Each row is a point on a tangle of strands that fork and nearly touch. The rows are in no order.
Points whose rows are less than 56.7 apart are linked; no others are. Some points are linked to none.
mibu: [-16,  12,  -6,  -9,  -2,  23,   1, -12, -18,   0,   4,  16,  -4,  12,  -9,
  21, -15,  15, -13,   3,  15,   7,   9,   8,   1,  12, -25, -11,   0,   1,
   2,   5,   2,  -2,   8,   9,  16, -16,   1,   6,   6,  12,  13,   6,   3]
fizig: [ -4,  20,   9,   1,  -8,  24, -12,   7, -12,  -9,  -2,  14, -14,  12,   9,
   5, -16,  23,  -5,   8,  14,  -6,  11,  12,  11,  13, -19,  14,   9, -28,
  -9,  18,   0, -11,  -1,  -3,   2,  -7,  -5,  -3,   5,  -7,  17, -23,  27]
benar: [  7,   2,  25,   5,   9,   0,  -5,   9, -10, -29,  19,  -3, -29,   7,   7,
  -1,   3,  21,  -1,   3,  -8,  16,  27,  14,  15,  21,   7,  18,  24, -10,
  -1,   6,  11, -12, -29, -23,   7,   3,   4,  21,  -3, -32,   9, -17,  15]
givi: [ 11,  -8, -14,  -7,  -8,  -2,  -2,  18,   6,  10, -10,   7,  23,   9,  -5,
  11,  -2,   8,  24, -17, -19, -11,   2,  10,   0, -18,   5, -22,   6,   1,
  13,  -7,   1,   6,   0,  17, -34,   2,  -9, -21,  22,  31,  23,  10,  11]
tiduk: [ 19,  12,   6,  -4,   0,  29, -13,   0, -33,   1,   1,  19,  29,  -7,   7,
  24,  -1,  28,  13, -14,  20,  -3,  -5,  24,   2,   9,  -4, -13,  13,  -7,
  15,  10,   0,   0,  12,  19, -12,  -5, -12, -28,   6,  14,  19,   3,   5]
mit: [ -7,  -4,  -6,   6,  -3, -15,  -7,  -5,  17,  12, -20,  -4,  14,   2, -13,
  -4,   2, -18,   2, -16, -28, -15, -16,  -7, -15, -28,  12, -20,   6, -11,
  -3,   3,  -5,   8,   5,   9, -12,   6,  -4, -19,  10,  10,  -7,   5,   4]
gile: [ 10,  10, -13,   3,  -1,  12,  11,  -9,  -6,  15,   4,   6,  -1,   0,  16,
  -1,  -2, -11, -10,  -5,  49, -21, -12, -13,   2,   4,   3,  33, -23,   6,
  -1,  -2,  -4, -11,  27,   3,  24,   2,  12,  -1, -25,   1, -26, -13, -12]
Tasu: [ -5, -33, -21,  -2,   3, -38,   7,   0,  24,   2, -11, -21,  13, -31,   0,
 -18,  22, -29,   4,  -1,  -7,  12,  -7, -25,  -7, -11,   5,   4, -21,  15,
  -2, -11,  -3,   3,  -4,  -7, -11,   8,   2,   8, -17,   0, -13,   6, -27]
sadu: [ 18,  14,   7,  -9,   2,  24,  -9,  -5, -35,  -6,   7,  18,  22,  -7,   5,
  26,  -3,  30,   9,  -8,  19,  12,   3,  27,   4,  17,  -7, -10,  10,  -1,
  13,   6,  -2,  -2,   6,  14,   3, -13, -10, -12,   0,   7,  19,   3,   4]
Gog: [ 26,  11,  28,  -2,   6,  10, -23,  10, -27, -26,  11,   6,   6,   1,   8,
   7,   4,  45,  13,  -4,  -7,  23,  15,  25,  13,  28,   8,   8,  18,  -9,
   4,  11,   9,  -5, -17,  -9,  -1,  -7,  -9,   8,   6, -13,  18, -12,  17]
bar: [-19,  -6,  -7,  14,   0,  -3,  17,  -4,  20,   2,  10, -14, -26,   5,  -6,
 -17,   0, -38, -18,  12,  10,  -4,   0, -11,  -5,  -3,  -5,  18, -10,  11,
  -8,  -7,  -6,   4,  -1, -16,  16,  -3,  10,  16, -11, -12, -13,  -4, -11]
Nugiv: [ 26, -19,   7,  -9,   0, -24,   5,   6,  -1, -14,   5, -12,  18, -33,   0,
  -2,  20,  12,  23,  -4, -11,  24,   5,   1,   5,  13,  14,  -5,   4,  21,
  13, -19,   1,   2, -12,   3, -14,   6,  -3,  12,  -7,  -7,   6,  16, -20]
Dak: [  5,  -4,  -7,  -4, -10,   0, -11,  21,  12,   9, -17,   7,  19,  16,  -4,
   5,  -4,   8,  27, -16, -28, -17,   1,   8,  -1, -25,  11, -21,   7, -10,
   7,   3,   0,   6,  -4,  13, -39,   6, -11, -23,  28,  27,  17,   0,  26]
buge: [-34,  11,   7,  -5,  -3,  10, -24,   9,  15,  -8,  -7,   9,  -6,  23, -10,
   5, -27,  18,   4,   7, -20,   4,   9,   6,  -9, -13, -13, -24,  10, -20,
 -12,  23,   6,   5,  -9,   4, -13,  -3,  -5, -12,  36,   7,   7,  -1,  30]
salo: [-31, -20, -26,   4,  -1, -14,   7, -12,  28,  10,  -5, -13,  -2,   5, -17,
  -2,  -7, -38, -17,   5, -20,   8, -14, -20, -20, -23,  -8, -22, -14,  10,
  -5,  -2,   7,  14,   2,   0,  -5,  -8,  11,   2,   6,  28,  -9,  22, -18]
Samez: [ -2,  17,  32,  10,   3,  -6, -14, -11,  -6, -21,  -6,  -3,   9,  -7,  -4,
 -11,   6,   6,  -5,  12, -22,  14,  -2,   9,  -3,   2,  11,   1,  16, -19,
 -20,   3,  -2,   5, -12,   0,  20,  12,  -4,  -6,  -1, -30, -17,   0,   5]
biva: [ 19, -13,  -2,  -2,   9, -16,  15,   0,   0,   2,  12,  -6, -13, -22,  16,
  -7,  18,   1,   0,  -6,  21,   3,   1, -12,   9,  14,  14,  24,  -9,  23,
  12,  -5,   0, -11,   0, -10,   7,   8,   9,  19, -25, -18,  -7,  -7, -22]
ziv: [ 10,  23,   3,  11,  -3,  11,   1,  -9, -18,   4,   3,   8,  -1,  -8,  21,
  -6,   2,  -3, -17,   5,  29, -15, -13,   0,  10,   7,  -1,  27,   1,  -9,
  -8,   3,  -5,  -8,  11,   6,  30,   4,  -1,  -9, -21, -20, -16, -16,  -4]
soga: [-35,  18,   3,   7, -10,  14, -23,   2,  11,   2, -16,  10,  -3,  16,  -8,
   4, -24,   6,  -5,  -5, -13, -13,  -4,  -3, -12, -21, -11, -22,  17, -28,
 -13,  27,  -2,   3,   4,   9,  -7,   8,  -2, -27,  31,   3,   1,  -5,  25]
zon: [ 17, -11,  -5,  -7,   7, -10,  17,   3,  -5,   1,  11,  -5, -16, -13,   8,
   0,  12,   6,   2,  -6,  14,   8,   7,  -5,  12,  16,   8,  11,  -6,  23,
  15, -10,  -1, -10,  -2,  -9,   1,  -1,   5,  25, -14, -10,   4,  -2, -18]
fitu: [ 14,  10,   0,  12,   1,  10,  12,  12,   3,  11,   3,   4, -21,   5,  22,
 -15,   4, -10,  -8,  -1,  21, -33,  -7,  -9,  12,  -3,   2,  35,  -5,  -6,
  -2,  -4,  -8,  -7,   8, -15,   5,  11,   4,  -2, -17, -12,   2, -28,  10]
tira: [-17, -20, -13,   5,   3, -17,  14,  -7,  25,   5,   4, -17, -11,  -8,  -8,
 -16,   8, -38, -14,  10,   2,   7,  -7, -17, -10,  -8,  -1,   7, -20,  14,
  -6,  -9,   0,   8,  -2, -11,   7,  -3,   8,  18,  -9,  -6, -15,   8, -22]
tet: [ 31,   4,   0,  -4,  -3,  15,  -5,  14, -13,  17,  -5,  14,  21,   1,  10,
   6,   2,  16,  20, -17,   4, -26,  -4,  11,   5,  -8,   6,  -2,   6,  -5,
  15,   0,  -3,   0,  14,  10, -30,   5, -12, -28,   1,  18,  19,  -6,  18]
Kupa: [ 25,   3,   5,  -3,  -2,   5,  -1,  13,  -5,  11,  -7,   7,   7,   1,  10,
  -2,   6,  10,  16, -10,  -7, -19,  -2,   4,   8,  -3,   8,   5,   1,  -6,
   4,  -3,  -5,  -1,   6,   1, -20,   3, -10, -10,   1,   5,  13,  -8,  18]
kub: [ -4,  -6, -10, -17,   5,   4,  13,  -9,  -7,   4,   8,  -1,  -7,   4, -13,
  16,  -5,   4,  -4,   3,   3,  14,   8,   5,   0,  12,  -8, -16, -10,  22,
  12,  -9,   6,  -3,   2,   4,   8, -17,   2,  21,   1,  16,   7,  18, -13]
sel: [-18,   9,  -1,  18,  -1,   2,   9,  -8,  15,  -1,   6,  -9, -20,   6,  -1,
 -17,  -4, -37, -19,  14,  11, -12,  -7,  -9,  -4,  -6,  -4,  25,  -3,  -3,
 -11,  -5,  -8,   1,   7, -12,  24,   4,   6,   0, -18, -19, -17, -16,  -4]
Zeko: [-30, -20, -16,  16,  -3,  -3,  16,  -1,  34,   0,   7, -13, -24,  23, -14,
 -17,  -5, -41, -19,  20, -13,   1,  -5, -15, -10, -12, -14, -11, -11,  10,
 -10,  -5,  -4,  14, -18, -18,   1, -14,  15,  16,   6,  11,  -1,   9,  -5]
Zuvu: [ 14,   5,  -1,   5,   2,  -5, -11, -11,  -9,  20, -10,  -2,  26, -16,   4,
  -5,   7, -11,   6, -15,   2, -19, -22,   0,  -9, -14,  11,  -4,   2,  -1,
   4,   1,  -3,   0,  22,  14,  -2,   9,  -1, -28, -10,   4, -18,   5, -12]
besi: [ 24,  -5,   6,   0,   6, -16,   3,  -1,   0,   7,  -1,  -8,  16, -28,  10,
 -13,  19,  -4,   9,  -5,  -1,  -4, -13,  -7,   0,  -1,  17,  11,  -5,  10,
   5,  -9,  -7,   0,   7,   3,  -5,   9,   0,  -1, -17, -12, -10,   2, -14]
kosid: [ 11,  15,  12,  -7,   0,  16, -11,  -7, -34, -13,   4,  16,  12,  -4,   4,
  19,  -5,  34,   2,   2,  12,  17,   7,  24,   7,  21,  -8,  -4,  13,  -8,
   3,   9,   0,  -2,  -3,   9,  10, -12, -11,  -2,   4,  -4,  15,   0,   7]
pudes: [-19,  -2, -15,  -8,   1,  25,  19,   1,   5,   5,   9,   3, -29,  29, -14,
  13, -14,  -7, -18,   8,   8,   2,  10,  -5,   2,  10, -30, -13, -11,  16,
   5,  -5,   6,   0,  -4,  -6,   8, -22,   8,  18,   7,  25,  11,   3,  -2]
nifi: [ 30,  -8,  20,  -7,   3, -12,  -1,   7, -12, -15,  12,  -9,   7, -18,   0,
   3,  17,  27,  19,  -7, -14,  28,  10,  13,  12,  22,  19,  -2,  11,  13,
  12, -13,   4,   1, -15,  -3,  -9,   1,  -5,  17,  -1, -10,  14,  10,  -7]
kaba: [ 24,  -1,  15,   4,   6, -11,  -1,  -4,  -5,  -1,   1,  -5,   8, -22,   8,
 -10,  18,   4,   5,  -1,  -6,   5,  -6,  -1,   5,   5,  17,  11,   3,   6,
   1,  -9,  -3,   1,   0,  -1,   0,  10,  -2,   6, -13, -19,  -4,   1,  -8]
paz: [-34,  12,  18,   3,  -2,  -7, -16, -12,  12, -13, -14,  -4,   7,  11, -22,
  -5, -10,  -3,  -7,   3, -32,   6,  -4,   2, -18, -19,   1, -27,  18, -19,
 -19,  16,   0,  10,  -7,   7,  12,   6,  -3, -17,  20,  -9, -18,   4,  13]
rufe: [-10,   0,  11,  -1,   4,   3,   4,   4,  -2, -16,  11,  -2, -22,  15,  -9,
   4,  -7,  10,  -7,  13, -13,  18,  19,  11,   5,  12,  -6,  -2,   7,   0,
  -3,  -1,   4,  -1, -19, -13,  10,  -7,  -1,  21,   5, -17,   7,   1,   8]
sim: [-21, -23, -31,   4,  -1, -17,   6,  -4,  26,  14, -13, -10,   6,   6, -15,
   1,  -5, -29,  -5,  -4, -28,   3, -15, -17, -18, -30,  -1, -25, -10,   5,
   3,  -7,   2,  11,  -3,   3, -17,  -4,   6,   0,  16,  31,   3,  18, -10]
beb: [  0,  -4,  11,  -1,   8,   4,   7,   6, -11, -22,  19,  -6, -34,  11,  -2,
   4,   0,  12,  -9,   1,   0,  20,  24,  12,  16,  23,   0,   7,  16,   4,
   7,  -2,   7, -10, -24, -22,  11,  -6,   2,  31,  -5, -24,  11,  -6,   3]
muma: [-23,  17,  -5,  -1, -10,  28, -18,   5,  -4,   8,  -8,  19,  -9,  17,   0,
  11, -26,  19,  -2,  -1,  13, -16,   4,   3,   0,  -2, -24,  -5,   8, -28,
  -5,  23,   3,  -4,   9,   9, -11,  -4,  -1, -16,  22,  13,  21, -10,  27]
Beg: [ -5,  12,  31,   6,   4,   3, -17,   6,  -7, -35,  13,   3, -12,   7,   3,
  -2,  -4,  26,  -1,  15, -12,  24,  26,  21,   6,  16,   1,  10,  22, -19,
 -13,  13,   9,  -7, -24, -15,  14,   3,  -1,  12,   7, -28,   1, -12,  19]
semer: [  0,  14,  19,  -3,  -1,  10, -17,  -2, -18, -14,   1,   9,   7,   3,  -1,
   9,  -9,  28,   4,  10,  -6,  14,   8,  19,   2,  12,  -4,  -4,  14, -16,
  -6,  10,   2,   2,  -8,   5,   6,  -2, -10,  -4,   9, -12,   9,   2,  16]
bupiz: [-11,  18,   3,   2,  -7,  21, -15,   9,  -3,   6, -12,  15,  -8,  16,   8,
   4, -18,  17,   3,   3,   7, -20,   4,   5,   4,  -2, -16,   4,   6, -30,
  -6,  17,  -2,  -4,   6,   1, -11,   0,  -6, -18,  14,   2,  15, -19,  35]
Tosub: [ 22,   8,  -1,  -7,  -3,  25, -12,   7, -22,  12,  -2,  19,  26,   1,   6,
  17,  -3,  21,  19, -18,  13, -20,  -2,  17,   4,  -3,  -2,  -8,  10,  -6,
  18,   5,  -3,   0,  15,  18, -25,   0, -12, -32,   6,  21,  21,   0,  14]
poro: [ 30, -14, -10,  -4,   3, -22,   5,   7,   5,  12,  -4,  -8,  25, -37,  17,
 -18,  25,  -7,  15,  -9,  12, -11, -14, -17,  -1,  -4,  15,  16, -15,  18,
   8,  -8,  -8,  -6,  14,   4, -15,  15,   0, -11, -27,   0, -14,   0, -21]
fepir: [-22,  18,  13,  10,  -2,  -5, -19, -27, -14,  -7, -12,  -2,  21,  -2, -14,
   1,  -6,  -4, -11,  -2, -14,   9, -16,   4, -17,  -7,  -5, -25,  21, -20,
 -13,  13,   3,   7,   6,  18,  27,   5,  -5, -27,   6, -15, -21,  16, -11]
Vunol: [-24, -12, -16,   4,  -2,  19,  23,   6,  21,   0,  13,  -6, -36,  34, -16,
   2, -14, -23, -20,  20,  -4,   7,   5, -12,  -3,   7, -33, -23, -11,  20,
   2,  -4,   7,   3, -18, -14,   4, -24,  12,  21,  10,  30,   9,  15,  -4]
fon: [ 19,   9,  29,   8,   5,  -7, -11,  -9, -12, -11,  -2,  -7,  17, -21,   3,
 -12,  17,   7,   2,   4, -18,   9, -11,   6,   0,   2,  17,   3,  15,  -8,
  -7,  -3,  -3,   7,  -5,   4,  12,  12,  -3,  -6,  -7, -28, -16,   4,  -1]
sakom: [ -2,   1,  -3,   4,   0, -11,  -6, -14,   4,  14, -11,  -5,  10,  -5,  -6,
  -7,   3, -21,  -2,  -7, -13, -15, -17,  -5, -12, -19,   7,  -7,  -1,  -7,
  -5,   0,  -2,   6,  12,   8,   1,   5,  -3, -15,  -5,   0, -15,   5,  -6]
vitup: [ -2,  16,  36,  11,   3,  -4, -13,  -1,  -7, -32,   8,   2,  -5,  -2,   2,
  -9,   5,  17,  -3,  15, -15,  19,  13,  15,   6,  12,  10,  10,  23, -19,
 -18,   7,   3,   1, -20, -10,  20,  12,  -2,   4,   1, -35,  -8,  -8,  12]
sulo: [ -4,  -1, -20,  -2,  -1,   5,  13, -13,  -3,  18,   6,   0,   3,   2,   5,
   7,  -4, -19, -10,  -5,  49, -13,  -7, -17,  -8,  -1,   3,  24, -34,  16,
  -3,   1,   1,  -5,  33,   5,  20,  -1,  16,   0, -19,  13, -35,   3, -22]
Potel: [ 14,  -5,  -8, -14,   3,   2,  13,   1, -10,   5,   6,   1,  -6,  -3,  -2,
  12,   1,   9,   2,  -6,  11,   5,   8,   4,   9,  16,   1,  -3,  -8,  19,
  13, -14,  -1,  -8,   3,  -2,   1, -11,   0,  20,  -4,   6,  11,   6,  -9]
ralo: [-34, -13, -17,  14,  -3, -10,   8, -12,  32,   9,  -3, -14, -14,  16, -19,
 -12,  -8, -45, -22,   7, -15,  -4, -15, -19, -17, -24,  -8, -11, -10,   2,
 -14,   1,  -2,  16,  -1, -11,   1,  -8,   8,  -3,   2,  15, -14,   6,  -9]
Katuf: [ 13,  -2, -10,   6,   1,   1,  18,  13,  10,  20,  -2,   3, -19,   6,  18,
 -13,   6, -18,   0,  -4,  14, -29,  -5, -13,  10,  -6,   2,  25, -14,  -1,
   2,  -7,  -7,  -4,   9, -16,  -8,   6,   4,   4, -10,  -1,   5, -23,   3]
tenok: [  6,  -1,  10,  -1,  -6,  -6, -16,  24,  19,  -2, -19,  -1,  18,  14,  -1,
  -4,   4,   9,  25, -10, -34,  -9,   2,   6,   2, -22,  20, -15,   5, -17,
  -6,   8,  -3,   5, -15,   3, -33,  10, -10, -15,  30,  13,   7, -12,  32]
rom: [  4, -15, -30, -16,   0,  -4,  21,  -2,   5,  20,   2,  -2,   7,  -2,   2,
   9,   2, -14,   5,  -9,  33,  -8,   0, -19,  -6,   0,   0,   8, -31,  25,
  11,  -8,   0,  -6,  24,   2,  -6,  -5,  13,   9, -10,  27, -11,   6, -25]
Dopo: [-16,   3,  -8,  -9,   4,  12,  11, -14,  -6,   4,   7,   6, -10,  11, -12,
  17, -12,   1, -13,   8,   7,   7,   5,   1,  -2,   5, -18, -13,  -5,  14,
   6,  -4,   6,   2,   6,   5,  15, -14,   4,  17,   3,  16,   2,  15,  -9]
soz: [ -4,   7,  27,  -4,   0,  -1, -21,   2,  -3, -15,  -7,   1,  18,   5,  -9,
   5,  -4,  24,  15,   7, -28,  17,   7,  18,  -4,   1,  10, -16,  16, -13,
  -9,  11,   5,   9, -15,   7,  -3,   6, -10,  -7,  23,  -9,  -1,   6,  19]
Dul: [ -8,  -9, -28,  -8,  -1,  10,  19,  -9,   6,  20,   7,  -1,  -3,  12,  -2,
  10,  -8, -24, -10,  -5,  40, -10,  -1, -23, -11,  -5,  -5,  12, -32,  22,
   0,  -3,   5,   1,  30,   1,   9, -10,  19,   9,  -8,  30, -22,   7, -23]
bazif: [  4,  13,  -4,  -4,   2,  15,  -2, -19, -27,  10,   1,  13,  20,  -6,   3,
  17,  -4,   7,  -2,  -3,  24,  -4,  -9,   7,   0,   5,  -5,  -5,   2,   0,
   6,   4,  -3,  -2,  17,  17,  12,  -4,  -3, -11,  -4,   4,  -5,   6, -11]
Ripi: [  9, -30, -21,  -6,   1, -36,  10,   3,  15,   1,  -9, -18,  21, -34,   2,
  -9,  19, -14,  12,  -2,  -5,  11,  -3, -17,  -5,  -4,   7,   1, -16,  20,
   8, -18,  -1,   0,  -2,   1, -14,   9,  -1,   6, -14,   4,  -7,  11, -28]
niv: [  9, -18, -28, -11,  -4, -12,  15,   6,   7,  16,  -6,  -2,  15,  -7,  -1,
   4,   2,  -9,  15,  -8,   2,  -9,  -2,  -6,  -3,  -9,   0, -10, -14,  14,
  14, -17,  -1,  -1,  10,   6, -23,  -1,  -1,   0,   1,  30,   8,  13, -16]
minop: [-15,  11,  26,   1,  -2,  -2, -24,  -1,   7, -13, -16,   3,  19,   7, -14,
   1,  -4,  13,  10,   0, -32,   7,  -1,  10,  -8, -14,  12, -23,  18, -20,
 -13,  17,   1,  11, -11,   9,  -1,  11,  -8, -18,  24,  -3, -10,   2,  22]
nuned: [-28, -16, -15,  11,   0,   9,  23,   4,  26,  -4,  18, -12, -37,  30, -13,
 -10,  -8, -36, -20,  22,  -5,   7,   5, -12,  -4,   3, -26, -14, -11,  22,
  -3,  -6,   1,   7, -20, -18,   5, -21,  15,  22,   7,  18,   2,  13,  -7]
pas: [ -5,  29,  15,   7, -12,  17, -15,  -1, -18, -11,  -3,  13,  -3,  -1,  14,
  -1,  -9,  17, -10,  11,  16,  -9,   0,   9,   7,  10, -14,  14,  16, -33,
 -16,  17,  -4,  -5,  -1,   5,  12,   2,  -9, -15,  -3, -16,   1, -18,  20]
fanun: [ -9, -17, -19,   3,  -2, -18,   5,   1,  25,  12, -18,  -9,   8,   3, -10,
  -5,   1, -22,   1,  -6, -28,  -5, -11, -12, -10, -28,   7, -18, -10,  -5,
  -1,  -8,  -5,  10,  -4,   0, -20,   1,   0,  -3,  12,  18,   2,   7,  -2]
tiro: [-14, -27, -22,  -1,   4, -26,  13,  -7,  21,   8,  -1, -19,  -1, -17,  -5,
 -14,  12, -35,  -9,   6,   6,  10,  -8, -21, -12,  -8,   1,   8, -28,  20,
  -7,  -7,   2,   5,   4, -10,   2,   1,   6,  11, -15,   0, -24,  11, -31]
susuf: [ 27,  -6,  -9,  -2,  -1,  -2,  15,  19,   4,  20,  -6,   6,  -4,   6,  17,
  -6,   7,  -2,  11, -11,   5, -26,  -4,  -5,  12,  -5,   5,  14, -12,  -3,
   9, -10,  -7,  -5,   9,  -8, -24,   7,  -2,  -2,  -2,  10,  15, -14,   9]
Reven: [ 10, -12, -18,  -7,  -8,  -5,   1,   6,   1,  12,  -8,   5,  22,   1,  -7,
  10,  -1,   1,  20, -14, -10, -10,  -1,   4,  -2, -16,   5, -21,  -1,   7,
  17, -13,   1,   4,   8,  17, -29,   0,  -5, -16,  13,  30,  18,  18,  -4]
nadin: [ 13,  -2,   2,  -3,   4,   8,   5,  16,  -7,   1,   4,   3, -21,  12,   6,
   3,   1,  15,   3,  -3,  -1,  -4,  14,   5,  14,  13,  -2,   8,   0,  -1,
   6,  -4,   1, -10,  -8, -16,  -7,  -4,  -3,  15,   0,  -6,  19, -16,  14]
gopa: [ 34,   3,  12,  -3,  11,   6,   0,  11, -26, -12,  16,   2, -24,  -5,  24,
   1,  14,  25,  -1, -17,  17,  -1,   9,   6,  28,  22,  14,  27,  12,   6,
  16,  -1,   1, -14,  -7, -15,   2,   2,   5,  15, -18, -17,  17, -23,   2]
fifov: [  5, -13,  -2,   6,  10, -23,  10,  -3,  10,   2,  10, -13, -12, -30,  12,
 -19,  20, -20,  -8,   2,  20,   3,  -3, -21,   2,   5,  15,  30, -12,  20,
   2,  -3,   2,  -6,   0, -11,  14,  11,  10,  14, -33, -29, -21,  -6, -25]
Guk: [ 18, -29, -10, -10,  -2, -37,   6,   3,  10, -12,  -3, -14,  29, -40,  -2,
  -6,  23,   1,  21,  -2,  -9,  21,   1,  -8,  -1,   7,  10,  -5,  -5,  27,
  13, -21,  -2,   2,  -8,   6, -15,   9,  -5,   8, -13,  -1,  -2,  18, -29]
Sogif: [ 14, -13,   2,  -3,   0, -15,   5,  12,  10,  -1,  -5,  -9,   1,  -4,   0,
  -4,  12,   3,  13,  -2, -22,   4,   4,   0,   5,  -2,  12,  -3,  -1,   2,
   2, -13,  -1,   2, -15,  -6, -18,   5,  -3,  12,   8,  -4,  10,   3,   4]
Banel: [-41,  20,   7,   8, -10,   6, -20, -10,   9,  -6, -14,   4,  -5,  12, -13,
   0, -23,  -3, -14,   3, -16,  -6,  -6,  -3, -15, -15, -12, -20,  18, -28,
 -15,  22,  -5,   3,   3,   8,   8,   7,  -1, -27,  22,  -4,  -8,   0,  17]
Tizo: [  8, -15, -30, -15,  -3,  -6,  20,   2,   3,  23,  -4,   2,  13,  -4,   1,
   9,   0, -11,  11,  -8,  20, -12,  -3, -10,  -5,  -8,  -1,  -3, -24,  18,
  15, -14,   0,  -5,  21,   6, -16,  -2,   6,   1,  -5,  32,   0,   9, -21]
vuro: [-24,   7,   4,  -8,   0,  11, -13,   4,   4,  -6,  -2,   6,  -7,  22, -12,
  12, -21,  18,   1,   8, -21,  10,  13,   7,  -6,  -2, -14, -22,   6,  -9,
  -4,  14,   7,   5, -12,   4,  -7,  -7,  -5,   1,  25,   6,  13,   5,  24]
dem: [-12,   2,   8,  -8,   4,   2,  -3,   5,   1, -13,   5,   2, -12,  16, -13,
   9, -11,  17,  -1,  13, -23,  20,  16,  10,   0,   8,  -7, -16,   5,   1,
  -2,   2,   7,   3, -19,  -2,   2,  -9,  -5,  16,  17,  -4,  10,  10,  14]
Boker: [ 24,   1,  34,  -3,   3,   0, -16,   6, -19, -25,  11,  -2,  13,  -7,  -4,
   7,   9,  38,  19,   0, -19,  32,  13,  25,   8,  23,  17,  -4,  17,  -1,
   4,   1,   9,   4, -18,  -3,  -3,   2,  -8,   9,  10, -12,  10,   6,   8]
lalev: [  2,   3,  11,  12,   8, -14,   0, -10,   2,  -6,  10, -11, -10, -21,   8,
 -22,  12, -19, -14,   8,   8,   0,  -8,  -7,   2,   1,  15,  27,  -1,   4,
  -9,  -4,  -3,  -4,   1,  -4,  28,  10,   8,   7, -27, -38, -23,  -8, -15]
Buga: [  6,  13,  -3,  10,   1,   7,   9,  -9,  -7,   8,   7,   3,  -8,  -4,  19,
  -8,   2, -12, -17,   5,  40, -17,  -8,  -9,   5,   5,   5,  36, -12,   5,
  -6,  -1,  -4,  -9,  16,  -1,  33,   4,   8,   0, -27, -13, -23, -16, -11]
farel: [-18,  16,  -8,  -8,  -6,  30,  -4,   0, -14,   5,  -2,  20, -12,  17,  -1,
  21, -20,  19,  -9,  -1,  21,  -7,   9,   6,   5,  10, -31,  -5,   2, -12,
   3,  10,   1,  -5,  10,   8,   3, -15,   1,  -1,  11,  19,  21,  -7,  14]
Zilo: [ -7,   9,   9,  13,   5, -11,   1, -16,   5,  -4,   2, -12,  -9, -13,  -2,
 -20,   7, -24, -15,   8,  -1,  -1,  -9,  -4,  -3,  -4,   7,  18,   0,  -4,
 -13,  -4,  -5,  -1,   4,  -4,  28,   7,   3,   0, -20, -30, -24,  -4, -11]
fekiv: [  4,  20,  10,   8,  -3,   9,  -1,  -6, -18,  -6,   3,   7,  -6,  -4,  14,
  -3,   1,   5, -14,  11,  15,  -9,  -4,   6,  10,   9,  -5,  20,  11, -15,
 -12,   4,  -3,  -6,   3,   2,  22,   4,  -2,  -5, -12, -22,  -6, -13,   4]

A fork is a point with three links, a tip a point with one. Leave the first point through the second and follow the links. Name the first fork or tip that comes.
Ripi / Guk => Gog
Zeko / ralo => Zuvu
Tosub / tet => fitu
ziv / fekiv => Dopo
Beg / vitup => poro
niv / Reven => tenok

Name the points in between on the shortest way along the links from the first point to the second, in order.
Vunol / fizig => pudes Dopo mibu farel muma bupiz
kub / ralo => Dopo pudes Vunol nuned Zeko
rom / fizig => Dul sulo gile Buga ziv fekiv pas
tira / kub => bar sel Zilo lalev fifov biva zon Potel
fitu / kosid => Katuf susuf Kupa tet Tosub tiduk sadu
Samez / besi => fon kaba
